Points on a hilly landscape, in no order, each with its height.
From any point a ball rolls to the lowest of the 2 points nearest to it. It stops when none of these is lower. Distance is the straight distance between rows; heights are no part of it.
bipes height 5.37: [ 97 129 104 120 170 130 157  78 124 155 142 135 103  89  98 151 155 180
  99 107 154 188]
Neso height 3.29: [ 94 168 110 104 124  86  67 199 159 101 120 159 146  99 150 113 106  61
 171 110 107  85]
gasuv height 2.61: [131 149 100 102 125  87  86 170 170  74 126 137 124 125 168 115 117 105
 146 136  72 102]
dop height 6.43: [ 96 169 115 155 143 123 124  84 103 144 126 128 129 143 129 180 158 167
 150 117 114 139]
motet height 6.30: [180 172 129 132 102 154  98 113 178 116 142 147 138  84 148  94 138  84
 138 124 148  99]
refo height 4.60: [ 58  95 137 122 174 136 174 114 156 145 161  95 111 135 109 166 171 155
  86 144 127 157]
Kugek height 3.87: [ 91 144 136 160 131 113  75 210 161 122 147 157 150 118 131  98 112  94
 173 142 105  93]
Tate height 3.03: [124 155 121 161 159 104 126 144 117 145 150  98 177 118 114 140 144 164
 108 120 127 175]
Pilo height 0.79: [ 86 174 120 139 121 114  79 176 108  84 102 117 167  64 121 155 137 118
 176 140 103 122]
varel height 5.34: [123 117  74  95 176  91 129 154 147  89 138  89 144 140 113  99 159 140
  81 180 120 149]
fogub height 5.65: [122  68 143 103 158 162 120 129 140 187 108  93 103 144 121  92  99 159
  69  98 127 164]
tos height 7.90: [150 143 139 131  82 160 110  73 100 138 110 179  91 133 106 168 150 132
 139  81 152 132]
gav height 4.42: [115 118 148  99 146 171 139  59 127 167 129 144 110  87 111 145 103 159
 135 118 158 184]
tetor height 3.80: [115  64 120  72 143  91 166  95 131 167 148 170  85 167 101 126 111 157
 106 114 150 196]
moru height 5.74: [154 113 172 172 121 124 104 125 143 163 135 178 110 154 131 127  90 144
 137  98 151 109]
kir height 5.91: [140  92 169  96 131 144 109 128 103 201 112 111 128 177 124 102  60 151
 103  86 150 171]
bute height 3.15: [108 133 119 121 162  77 152 144 117  66 119 113 109 109 152 145 147 174
 105 164 122  95]
Zepi height 3.79: [ 97  80 164  75 139 165 166 104 130 187 146 116 120 120 114 134  98 143
 104 124 163 201]
tini height 4.40: [ 89 142 162 171 139 129  99 188 146 151 172 131 165 143 135 117 119 125
 146 173 126 108]
tubo height 2.52: [126 119 176 129 115 165 135 101 123 216 158 152 144 155 104 124 107 116
 120 110 185 161]
Fonor height 6.19: [126 102 160  63 141 120 122  82  92 180 106 146 101 149 104 125  53 156
 144  72 146 189]
gike height 2.95: [ 88 159 129 174 169 119 165 182 131 152 108  88 149  93 126 103 144 134
 119 123  93 110]
zoza height 4.45: [146 149 143 202 116 136  97 117 112 126 150 150 143 137  75 147 148 110
 159 120 152 103]
Rakez height 6.67: [146 102 106 118 166 134  97 114 195  99 133 107 106  94 148  96  99 157
 116 138 101 138]
megof height 5.23: [124 147 134 153  88 149 118 177 151  65 120 144 139  75  98 109 136  38
 189 154 122  71]
muso height 0.69: [141 141 109 134  87 147 142 163 136 100  88 112 167 119 134 110 164  76
 139 157  75 131]
Denep height 3.76: [ 99 137 109 114 152 126 127 119 169 115 172 159 129 123 129 130 145 146
 126 171 110 154]
rol height 4.74: [ 99  24 132 108 157 110 166 134 141 154 143 103  93 173 102 131 125 151
  82 129 147 179]
bos height 1.57: [144 155 139 125  97 122 154 128 115 122 132 152 154 122 152 149 166 150
 113 158 131 138]
ninev height 2.98: [115 114 138 131 155 116 139 119 130 223 175 126 167 181 134 115 106 139
 120 120 163 166]
lopa height 3.01: [132 170 106 148 111  99  78 159  93  65 159 132 151 129  78 118 126  39
 181 109 143  51]
bak height 3.46: [123 162  76 142 102 102 123 148  57  41 135 107 129 100  82 134 111  25
 194 102 137  55]
vore height 4.12: [117  97 164 132 177 101 145 136 120 110 135 112 118 143 147 142 104 186
 101 158 134 113]
ven height 2.93: [152 184 132 161 122 133 137 141 133 169 114 150 156 142 123 103 145 110
 123 110 128  87]
siki height 6.49: [132  96  73  97 180 108 131  73 133 112 119 129  71 102  92 128 152 177
 100 130 152 170]
rifev height 3.49: [156 187 141 168 119 117 101 133 121 144 159 156 170 140 127 121 123 132
 142 133 161 109]
deg height 5.84: [104 114 144  92 163 164 163 114 147 130  91  84 120 128 147 127 127 153
  68 151 103 102]
bige height 2.31: [118  98 119 148 130 165  96 140 160 144 143  98 155 160 130 108 133 125
 124 167  84 160]
bub height 5.46: [140 131 139 190  90 150 118 130 108  78 120 139 139 117  98 153 158  96
 172 141 109 107]
mazum height 1.24: [163 111 134 164  91 177  97 173 142 124 126 111 176 140 114  98 151  83
 129 155 100 140]
leso height 4.62: [155 104  98 140 139 100  85 106 145 137 157 145 142 155 131 119  95 144
 166 125 113 181]
Satim height 6.01: [ 89 134 137 141 147 120 154 104 105 161 135 131 114 142 109 183 156 176
 107  85 136 174]
Dasuv height 3.36: [112 144 141 153 140 155 183 155 119 164  71  75 162 116 126 128 151 128
  90  96  95 124]
Sutus height 4.61: [134 186  86 133  91  95  99 165 126  68 100 121 115  65 151 137 141  49
 200  90 115 104]
zoti height 2.13: [159  88 158 177  86 176 110 138 134 126 132 135 135 168 117 103 124  89
 136 154 119  99]
rubos height 3.81: [139 117  93 131 177  73 131 118 130 153 165 135 135 139 107 114 119 171
 115 119 137 193]
Pokiv height 3.10: [ 89  97 104  58 137 102 177  91  70 151 137 100 123 169 131 175 142 164
  93 128 169 183]
mubap height 4.86: [123 140 136 143 129 138  75 123 166  86 156 146 135  97 133 138 127 129
 171 156 117 149]
rof height 1.70: [102 154 122 133 123 134 147 209 162 114  87 111 149  86 149  78  96  66
 168 158  84  87]
nusak height 5.85: [163 121 163 175 117 159 107 131 142 100 116 124 128  87 128 138 121 143
 143 122 120 119]
gegot height 7.01: [157 111 112  82 144 145 107  57 160 116 135 133 107  93 160 121  81 150
 143 135 131 152]
Kag height 6.20: [121 100 171 180 134 141 132 153 146 184 126 155  94 134 120 112 125 162
 106  93 122 133]
rel height 1.19: [105 128 130 120 129 134 155 189 153 100 112 106 164 112 145  97 142 108
 117 187  78 116]
sinek height 6.62: [147 124  96  75 128 114 130  77  50 157 116 131 118 124 138 161 122 188
 135  98 161 194]
Fuv height 7.61: [135 144 102 117  96 149 142  96 117 116  83 163  85 111 140 163 165 162
 123  98  98 135]
dizip height 6.65: [174 171  94  91 115 129 104  84 171 109 145 143 119  82 180 115 130 128
 131 124 132 130]
Saf height 3.45: [ 95 102 127  54 164 129 168  94 111 176 133  89 121 148 104 133 116 150
  68 109 171 185]
deman height 3.04: [164  98 195 148 102 190 119 112 119 147 127 142 126 155 123 116  97 110
 119 147 168  76]
lavob height 2.01: [146 173 107 130  95  99  41 138 102  71 170 149 139 113 123 146 138  61
 195 120 156  92]
gaba height 6.41: [120 139 130  33 125 122 136  95  64 167  96 129 103 147 116 139  92 168
 114  87 157 202]
kunen height 2.25: [133 166 127 164 115 131 162 163 143 131  96 128 134 110 139  94 113  86
 159 126 104  68]
gosi height 2.62: [114 129 118  77 142 124 168 102  81 135 113 108 121 119 142 162 166 188
  67 141 154 154]
tavu height 8.17: [165 112 122 128  93 161 108  52 112 145 139 168 127 135  95 148 114 122
 169 109 165 162]
muno height 3.17: [120 124  89 131 141  62 141 204 147  75  91 127 124 103 142 100 127 129
 129 131  69 112]
Mepek height 5.22: [166  90 135 112 122 105 120 107 142 147 139 181 103 156 147 122  77 158
 131  97 139 164]
rudis height 5.28: [ 85  38 152  81 146 130 151 159 118 201 149  91  85 179 114 100  92 149
  80  96 155 178]
gopim height 4.76: [ 77 108 157 154 170  93 144 172 134 132 175 117 135 162 140 136 137 162
 113 166 128 127]
Nusa height 4.23: [128  90 120 103 169 141 149 130 156 187 167 113 140 118 132  62 113 152
  87 156 153 174]
Ret height 2.14: [ 83 171 128 174 162 121 104 165 118 124 119  89 171 103 111 143 141 139
 152 128  95 125]
Dabeg height 7.29: [135 118  76  98 145  96 129  83 142  93 100 157  59 133 133 142 150 178
 108 110 103 135]
bafo height 2.06: [142 150 143 102 107 147 145 100 114 170 126 156 142 156 136 143 127 147
 102 123 157 146]
supe height 4.85: [116 166 111 113  72 115 114 185 106  55  97 134 138  52 131 140 120  29
 204 136 137  94]
resi height 4.64: [159 119 146 135 125  87 129 146 132  92 111 121 130 146 188 123  89 161
 104 137 107  91]
mise height 2.05: [116 145 122 104 112 145 183 133 112 118 106 103 153 100 148 151 192 152
  84 158 112 156]
fesuz height 3.70: [139 144 180 147 113 172 154 114 107 139  77 111 145 135 127 135 123 113
 113 133 138  53]
Nup height 3.86: [182 143 171 155  87 123 131 123 102 102 155 161 145 162 134 133 127  90
 137 143 170  51]
Tigaz height 2.89: [179 123 113 123  74 142  91  91 158  77 115 160 102 130 161 145 147  95
 158 118 105 118]
Mediv height 5.80: [175 145 131 145  85 167 129 128 147  91 145 155 140 103 102  95 156  52
 139 147 145  75]
Mit height 2.17: [118 181 111 114 109 102 146 142 117  82 118 135 135 106 177 147 151 144
 150 161 103  94]
duli height 6.57: [ 97 117 161 193 121 125 148 154 139 149 119 155 123 168 119 143 148 130
 149 113  90 111]
gif height 3.59: [117  98 128 148 164 118 129 161 140 205 174 115 138 164 144  72 114 147
  96 147 130 144]
radam height 2.78: [112 114 119 103 149 125 158 112 146 162 141 161 104 160 132 123 131 152
  85 135 122 144]
dipoz height 3.60: [108 165 161 137 117 166 158 109  87 156  64  83 149 132 129 161 136 134
 103 106 126 109]
gevet height 3.53: [194 124 168 119  83 149 108  89  94 116 121 142 133 167 122 137  99 109
 122 128 172  81]
fusul height 6.58: [156 174 100 144  69 105 123 125  80  76 122 151 121 141 151 153 155  76
 189 123 132  58]
kasig height 4.95: [156 136 122  98 148 114 123  97 140 106  89 114  99 121 171 131  94 169
  94 114 113  89]
kavu height 6.22: [157 141  99 159  68 145 129 106  68  56 115 140 103 113 101 166 173  87
 200 124 129  69]
foze height 4.83: [115  94  93  84 183 113 153 118 146 137 164  79 139 140 117  98 129 136
  85 193 154 162]
favo height 3.19: [102  97 156 139 114 169 154 134 142 153 124 103 143 178 134 149 148 123
 101 154 102 145]
gep height 6.02: [107  99 103 137 178 132 123 160 183 135 148 112 100 119 127  68 139 147
  90 160  99 121]
loz height 3.72: [ 70  80 164 138 129 151 162 137 139 174 163  77 141 168 129 169 137 148
  90 116 137 162]
midak height 3.85: [174 148 122 189 104 112 106 123  92  94 140 132 131 131  84 118 125  70
 155  81 151  56]
kodit height 4.00: [162 151 120 133  93 113 113 121 157  69  91 121  82  80 173 140 132  74
 181  97  93  91]
bemod height 5.45: [115 121 110 115 176 114 170 122 141 115  64  99  92 119 138 111 133 160
  81 119  88  82]
tig height 3.16: [197 141  94 127  78 119  68  89 114  84 161 148 131 135 134 146 127  92
 180 118 152 131]

Call two points neighbours if one is among the 2 nearest of the other. Go from one point of each pair to the other, from neighbour to neighbour, staying as low as possible. Name the highest point that can't be avoided.
Tigaz and lavob: tig
muso and gasuv: muno
gasuv and Pilo: fesuz

Where does a ball stop that starts at each point below?
kavu: muso
bemod: bos
Fonor: bos
gegot: Tigaz
varel: bos
Kag: Pilo
deg: bos
